Points on a hilly landscape, in no order, each with its height.
A ball rolls from a point to the lowest of its 5 nearest points, and stops where none of them is lower. Distance is the straight distance between rows; heights are no part of it.
z_349 (h 581): [3,76,-12,-22,73,-31,74,37,15,-55,-53,-6,-27]
z_133 (h 459): [-7,-43,2,-6,-78,10,-67,-26,12,44,51,-18,29]
z_781 (h 101): [28,55,-24,-4,13,9,43,-23,-26,-71,-1,26,5]
z_588 (h 330): [-16,-24,52,39,77,19,-36,73,-36,72,-80,61,6]
z_137 (h 458): [-24,-16,-14,-19,-29,-39,8,5,52,1,18,-47,-29]
z_895 (h 200): [-7,32,-8,-8,48,-31,26,39,5,-21,-22,-16,-29]
z_893 (h 555): [-17,32,-1,-24,60,-55,69,30,33,-33,-31,-40,-50]
z_54 (h 167): [45,91,-40,-18,19,1,80,-40,-13,-105,-9,35,7]
z_121 (h 534): [7,28,-30,-45,-50,-40,62,-55,90,-58,8,-49,-52]
z_714 (h 504): [17,25,-26,-41,-82,-3,28,-82,96,-18,33,-59,-23]
z_978 (h 366): [52,53,-45,-50,-40,-4,66,-69,16,-81,26,-8,3]
z_439 (h 392): [-15,27,25,5,79,-8,-2,72,-14,21,-62,24,-15]
z_741 (h 253): [-3,-12,31,47,62,30,-18,60,-34,31,-72,66,11]
z_304 (h 620): [-42,-6,43,-12,113,-45,0,83,13,69,-38,-26,-26]
z_737 (h 529): [-36,-45,21,21,23,-21,-54,60,-19,50,8,-13,-6]
z_109 (h 361): [-18,-49,40,72,50,24,-61,54,-45,64,-45,46,10]
z_739 (h 487): [-14,-21,3,5,-4,-29,-26,22,-5,11,18,-11,-9]
z_787 (h 347): [-11,-12,18,43,34,5,-33,34,-43,23,-21,26,2]
z_463 (h 501): [-50,-75,24,21,-14,-26,-89,57,-6,78,33,-16,1]
z_454 (h 445): [31,23,-33,-37,-42,-8,35,-57,25,-48,33,-20,1]
z_976 (h 423): [27,83,-32,-22,31,-30,79,-6,12,-87,-24,-5,-24]
z_219 (h 395): [15,48,-27,-17,19,-37,55,2,16,-64,-13,-13,-22]
z_216 (h 368): [9,22,-11,5,24,-13,7,12,-24,-28,-5,8,-5]
z_465 (h 183): [-10,-73,33,67,-5,27,-69,0,-65,53,8,31,28]
z_807 (h 814): [25,-15,-11,-28,-80,33,-21,-64,4,11,58,-10,32]
z_506 (h 425): [-1,-86,20,22,-94,70,-71,-57,-43,70,55,2,57]
z_293 (h 656): [24,-6,-11,-6,-38,30,0,-49,-35,-15,34,18,29]
z_758 (h 499): [-42,-49,18,2,4,-37,-45,52,20,52,19,-39,-17]
z_615 (h 414): [-37,-44,11,5,-80,-11,-63,-12,88,73,48,-63,-1]
z_878 (h 387): [-35,-10,7,-12,32,-47,11,47,19,15,-3,-39,-35]
z_98 (h 634): [32,96,-20,-16,56,8,75,10,-1,-94,-66,52,-2]
z_540 (h 451): [18,0,-3,27,-3,30,1,-35,-54,-25,6,43,26]
z_282 (h 327): [4,-57,37,89,48,46,-33,37,-42,41,-74,79,38]
z_374 (h 438): [-29,-18,32,22,62,-12,-42,81,-23,58,-23,14,-14]
z_518 (h 626): [41,0,-26,-47,-91,78,24,-86,-12,-14,63,1,35]
z_608 (h 627): [-25,-49,8,7,-38,-17,-65,13,2,42,37,-18,6]
z_665 (h 300): [0,14,17,29,58,20,-3,39,-30,1,-59,49,3]
z_268 (h 345): [20,42,-3,22,44,20,21,12,-30,-43,-47,56,12]
z_942 (h 481): [-14,7,-11,-23,7,-53,41,6,41,-25,-2,-46,-38]
z_475 (h 628): [33,10,-23,-40,-94,46,2,-78,23,-1,61,-25,34]
z_217 (h 88): [-4,-80,20,41,-48,48,-54,-41,-67,47,35,22,45]
z_348 (h 526): [47,40,-41,-62,-90,30,43,-98,82,-32,42,-55,-1]
z_666 (h 672): [10,-37,3,37,-27,47,-13,-49,-59,0,22,36,38]
z_266 (h 346): [3,-1,9,50,33,41,-9,1,-45,-11,-37,58,22]
z_381 (h 688): [-21,44,-10,-53,20,-63,99,-16,66,-68,-24,-58,-85]
z_941 (h 467): [46,27,-35,-50,-64,41,47,-80,-9,-50,49,0,27]
z_275 (h 141): [35,57,-37,-24,-3,-16,55,-33,6,-80,7,-3,-9]
z_819 (h 393): [-2,47,5,3,69,-3,22,49,-12,-21,-52,31,-10]
z_363 (h 165): [-34,-72,19,13,-82,7,-104,-3,23,91,55,-33,35]
z_994 (h 533): [-54,-47,51,10,83,-31,-54,96,-7,106,-7,-14,-17]
z_382 (h 596): [-4,-27,-12,-20,-66,-8,-40,-27,38,25,44,-32,9]

For each start below, name the point where the ball stops.
z_382: z_363
z_381: z_781
z_758: z_895
z_807: z_363
z_608: z_363

Write out the way that a ball takes from each point below.
z_454: z_275, z_781
z_941: z_978, z_781
z_739: z_216, z_781
